Each row is a point on a landscape with many valleys, with its height.
A ball rolls from a point to the lowest of its 2 nearest points, and stops where none of them is lower. Distance is the straight distance between rows; heights are no part of it.
<1113> (h 639): [110 104 160 111 165  81 143 141  93 115 110 125 116 158 148  63 117  88
 127 119]
<1110> (h 413): [110 143  85  36 171 123 145 140 144  51 105  95 126 142 138 122 162 142
 187 181]
<904> (h 481): [156 111  90 174 141 165 118  94 153 142 168 131 217  75 131 197 134 178
 133 198]
<170> (h 466): [143 113 116 185 115 155 123 109 156 135 156 114 201  88 119 179 113 154
 119 165]
<98> (h 520): [173 103 134 161 155 145 136 110 131 144 158 179 184 107 137 136 146 175
 133 148]
<1032> (h 421): [171 162 122 114 176 135 146 115 126 106 128 139 105  85 143 145 172 150
 141 186]
<1079> (h 109): [160  84 144 154 130 154 126 159 139 157 129 190 137 147 121  87 145 151
 119  94]
<37> (h 269): [162 125 133 200 117 161 135 125 157 147 136 147 129  96 153 142 151 139
 104 121]
<905> (h 299): [112 190  84  99 108 118 153 108 125 136 136  61 150  87 103 194 110 133
 135 162]
<274> (h 450): [137 174 105 126 156 120 145 154 181  81 108 131 103 107 156 131 182 172
 163 172]
<529> (h 91): [146 140 138 201  84 116 112  70 135 167 145  98 115  80 100 140 122 116
  41 117]
<917> (h 379): [104 136 104 126 120 168 107 188 150  97  83 141  62 150 113 114 163 146
 143 106]
<662> (h 224): [129 160 136 101 157 102 151 128  95 130 118 113 102 117 134 132 125  95
 140 146]
<1082> (h 585): [170  72 176 124 158 109 136 128 130 137 134 156 146 154 141  56 101 130
 117 128]
<432> (h 288): [119 128 124 131 134 140 137 149 143 103 128 116 169 109 124 151 112 140
 140 139]
<360> (h 439): [162 145 110 132 150 154 123 154 168  93 103 151  87 111 151 134 168 157
 148 165]
<1091> (h 289): [116 115 157 122 124 142 110 134 112 135 115 141 113 163 114  99 102  98
 129  96]
<930> (h 521): [143 129 156 121  83 107  98 120 107 179 171 187 154 175 116 138 103 152
 122  73]
<1070> (h 397): [129 131 118  94 175 117 151 169 120  88 100 144  96 138 124  76 177 155
 144 153]
<738> (h 440): [116 161 118 105 145 103 135 166 171  66  99 107  71 124 151 113 167 139
 153 164]
<643> (h 380): [126 130 142 141 151 118 145 154 128 134 144 151 165 131 128 110 117 144
 130 103]
<83> (h 382): [ 93 112 110  72 143 135 131 152  85 114 113 132 133 151 104 127 111 130
 160 109]
<956> (h 378): [114 185 121 134 121 109 153 117 141 119 118  72  99  97 136 159 126 114
 124 141]
<332> (h 660): [ 99 113 164 118 128  78 132 143  93 140 119 138 110 168 131  55 121  88
 121  78]
<392> (h 682): [ 99 133 154 166 117 125 114 171 146 122  96 121  90 146 129  70 151  82
 102  61]
<347> (h 491): [113 108 154 104  94 115 105 156 113 156 145 182 150 185 109 108 105 144
 127  65]
<113> (h 431): [112  66 161  97 109  88 102 134 106 142 129 155 123 216 114  43 110 134
 117  77]
<1119> (h 363): [ 86 172  83  65 109 119 146 111 132 111 109  58 109 125 137 185 110  97
 169 143]
<175> (h 406): [122 153  84 173  61 169 114 112 181 125 133  92 132  85 122 212 120 154
 121 144]
<58> (h 420): [ 87 139 124 111 112 126 114 109  96 120 105  89  83 147 137 135 109  66
 137 105]
<776> (h 455): [115 184 144 150 117 120 119 126 112 145 115 118  52 133 135 131 153  62
  99 104]
<237> (h 355): [ 99 134 120 116 124 145 104 166 119 103  84 130  48 156 128 105 153 104
 138 105]
<577> (h 210): [169 137 125 150 142 171 127 124 116 146 139 170 115  99 125 151 148 146
 123 136]
<39> (h 178): [160  61 149 112 144 143 114 148 120 150 133 194 141 163 113  66 130 169
 129 105]
<1069> (h 386): [ 86  63 153  77 124  95 109 130  79 124 127 143 130 202 118  73  87 118
 140  96]
<313> (h 257): [139 170 104 133 121  99 155  92 122 144 148  88 158  77 101 175 117 141
 111 158]
<744> (h 101): [158 118 181 160 116 135 112  86 117 160 140 114 102 111 124 104 107  75
  79 131]
<806> (h 746): [ 86 137  98  63 155 104 150 117  92  90 106  83 103 134 146 144 129  90
 165 163]
<407> (h 425): [124 158  61 159  81 152 129 106 161 146 149  85 167  73 107 225 124 167
 111 170]
<91> (h 596): [146 127  93 179  93 127 109  69 113 193 178 152 177  78 104 188 132 191
  78 140]
<378> (h 383): [ 96 170  85  62 127 107 134 128 163  75 101  73  60 137 170 162 132 103
 167 161]
<664> (h 333): [ 82 101 131  70 128 112 117 132  84 123 121 130 131 181 121 113  91 101
 146  97]
<889> (h 301): [114 161 143 104 142  76 157  96  78 141 139  98 116 117 137 131 107  85
 107 138]
<1109> (h 292): [183  90 154 159 150 166 126 153 150 139 107 168  91 132 136  75 158 113
 107 115]
<952> (h 463): [128  93 172 116  91 106 103 135 120 166 141 179 129 199 121  73 112 120
 111  49]
<356> (h 703): [131 117 143 159 125 168 122 156 175  85  93 106 113 133 145 110 126 124
 132 135]
<269> (h 375): [ 97 187  86  79  89 129 124 111 162 101 104  46  65 130 153 189 113 102
 156 157]
<563> (h 428): [104 136 131 108 131 127 118 153 176  66  87  97  43 136 162 108 140 107
 144 161]
<653> (h 490): [159 108  97 145 165 158 120  99 141 113 161 148 227  93 126 174 159 178
 157 198]
<566> (h 713): [125  93 134 119 142 152 129 152 149  75  88 110 101 136 132  83 124 132
 141 155]
<965> (h 326): [134 147 103 155 141 143 148 153 152 113 131 140 152 104 141 153 150 168
 149 137]
<645> (h 325): [151 113 144 147 155 136 142 182 143 132 101 156  82 135 129  54 174 122
 110 121]
<1034> (h 761): [ 63 118 107  83 127 120 132 156 115  81  90  85  93 160 138 100 118 103
 156 128]
<1095> (h 381): [127 165 116 196  82 168 110 127 179 120 126 106 109  90 133 183 136 138
 110 137]
<277> (h 396): [ 88 169 116 129  92 126 131 133 146 109 104  68  92 118 135 156 119  84
 131 121]
<755> (h 354): [132 165 105 187 111 155 146 144 176 119 130 120 136  88 147 173 144 157
 125 136]
<857> (h 221): [126  95 137  98 151 139 126 134 124 103 140 133 219 136 109 136  93 155
 169 144]
<470> (h 243): [165 110 132 211 126 173 135 132 166 175 140 178 116 103 164 109 170 134
  95  95]
<100> (h 443): [124 139 100 169  86 148 123 104 144 151 156  90 176  78 101 199  97 147
 108 144]
<515> (h 584): [147 134 104 187 107 145 115 104 120 187 171 169 161 102 116 184 135 177
 109 126]
<768> (h 152): [143 156 127 131 142 136 134 131 109 140 125 139 106 112 130 140 129 116
 114 134]
<204> (h 254): [176 108 130 153 147 175 130 145 129 141 116 171 102 116 142 110 157 138
 127 137]
<207> (h 360): [145 128 128 129 172 115 164 168 124 119 110 161  98 111 133  60 185 150
 125 129]
<935> (h 545): [151 102 141 139  98 152  94 123 122 168 156 180 158 159 104 151  94 147
 121  81]
<950> (h 432): [118 144 105  56 185 113 149 139 106  76 108 130 117 131 118 105 167 147
 169 170]
<409> (h 613): [138  98 175 121 159 110 135 122 115 115 131 121 125 140 133  77 104 103
 121 130]
<795> (h 218): [124  92 184 113 108 105  92  92  91 166 136 145 112 187 134  86  96  71
 109  91]
<152> (h 722): [129 101 129  95 148 143 136 143 128  70 103  95 137 132 129 116 117 122
 163 180]
<273> (h 433): [120 134 156 107 132  76 147 145 120 142 160 160 183 157 126 114 111 151
 137  94]
<243> (h 393): [ 96 167  83  31 156 102 144 135 150  68  95  84  78 138 152 140 154 131
 186 169]
<1010> (h 414): [ 96 148 135 124 125 131 131 150 142  94  98 100  80 127 149 123 125  97
 139 131]
<1013> (h 674): [ 97 106 161 149 119 103 116 159 122 143 108 137  94 167 126  32 148  81
  96  55]
<349> (h 324): [140 134 145 182 116 131 135 132 142 140 144 149 156 119 129 132 113 134
 109 107]
<138> (h 564): [197  78 167 139 154 118 136 122 134 157 157 182 153 140 138  77 131 149
 110 123]
<689> (h 607): [130 135  68 189 104 132 124  87 134 177 162 119 179  60 114 197 137 183
  93 170]
<296> (h 267): [ 89 109 151 104 115  99  94 101  70 149 120 137  95 188 132 121  99  63
 119  77]
<443> (h 165): [156 102 192 151 106 124  94  76 112 172 142 132 113 159 124  90 107  66
  82  91]
<60> (h 519): [160 102 149 160 125  99 132 117 144 156 170 167 222 124 144 123 116 182
 129 115]
<135> (h 409): [ 87 138  93  74 130 151 127 176 115  97 105 118 128 140 108 152 126 151
 175 126]
<711> (h 482): [146 122 152 114 138  73 139 118 123 145 182 176 220 141 126 123 113 179
 139 112]
<1107> (h 503): [163  94 126 135 167 155 130 128 139 110 156 163 218 107 131 131 153 174
 155 164]
<51> (h 186): [175 110 149 176 129 143 126 137 144 181 136 190 114 125 141  99 150 133
  92  87]
<837> (h 615): [148 154  60 156 112 111 143  70 131 159 158 105 178  53 104 206 159 187
  93 190]
<433> (h 31): [161 131 171 170  96 109 104  62 114 174 154 102 109 101 101 125 106  87
  51 123]
<106> (h 567): [156 112 130 182  92 161 101  98 134 178 159 161 158 131 113 165 110 151
  98  99]
<446> (h 441): [ 93 182 130 128 100 120 111 116  92 143 113  95  75 133 116 157 126  54
 109  88]
<834> (h 544): [194  71 150 170 151 136 144 110 148 173 158 191 184 121 161  97 146 165
 117 131]
<21> (h 233): [129  83 143 102 141 138 117 153 102 139 119 161 136 168 110  74 115 135
 141 105]
<10> (h 208): [158 149 121 156 126 123 139  99 116 160 156 124 155  83 108 180 130 153
  98 147]
<616> (h 336): [ 98 155  91  72 121 122 154 111 118 121 129  64 156 114 122 185  89 119
 166 149]
<1061> (h 297): [116 114 133  89 132 118 140 116 120 117 149 100 207 129 111 150  71 131
 149 138]
<157> (h 470): [141 179 144 182 117 133 113 120 123 170 127 140  79 106 124 133 161  88
  88  92]
<1071> (h 405): [100 121  84 108 118 172 108 183 137  98  97 139 101 142 100 136 141 167
 166 117]
<757> (h 364): [116 115 155  85 118  88 127  89  91 138 161  96 178 147 120 144  62 115
 142 130]
<304> (h 261): [117 100 157  80 124  99 122 113  91 133 145 146 159 172 125 117  75 120
 151 116]
<609> (h 246): [137 124 119 106 152 147 134 128 134  97 141 116 197 106 111 161 122 154
 166 163]
<597> (h 755): [ 58 120  82  62 134 110 138 124 105  82  90  83  71 163 160 127 137  81
 159 145]
<476> (h 329): [ 84 111 126 107 129 132 112 152 103 110  98 126  82 169 121  91 123  92
 133  91]
<557> (h 395): [158 155 134 129 180 129 154 145 122 117 120 157 123  98 140 101 179 149
 133 154]
<483> (h 692): [108 125 147 169 106 164 117 168 174 102  96 111  96 137 134  93 138 104
 115  87]
<512> (h 734): [113 119 126  71 150 119 143 113 106  91 127  87 145 131 130 132 101  96
 164 163]
<603> (h 353): [108 168 128 122 117 100 151  95 101 132 122  72  96 110 130 163 112  71
 104 140]
<791> (h 151): [139 158 129 184 101 128 130 103 133 159 151 115 131  94 103 166 123 122
  78 120]

Where does a ball stop that starts at each point below?
<738> => <768>
<806> => <857>
<243> => <433>
<58> => <768>
<409> => <857>
<60> => <1079>
<100> => <857>
<837> => <857>
<1071> => <1079>

Call two points neighbours if one is among the 2 nearest of the other. Go from one point of each pair to the other, from neighbour to neighbour, staying as low as possible. Name the highest point that can't be avoided.
<1079> and <768> => <950>
<304> and <1079> => <135>
<433> and <304> => <664>
<857> and <664> => <757>
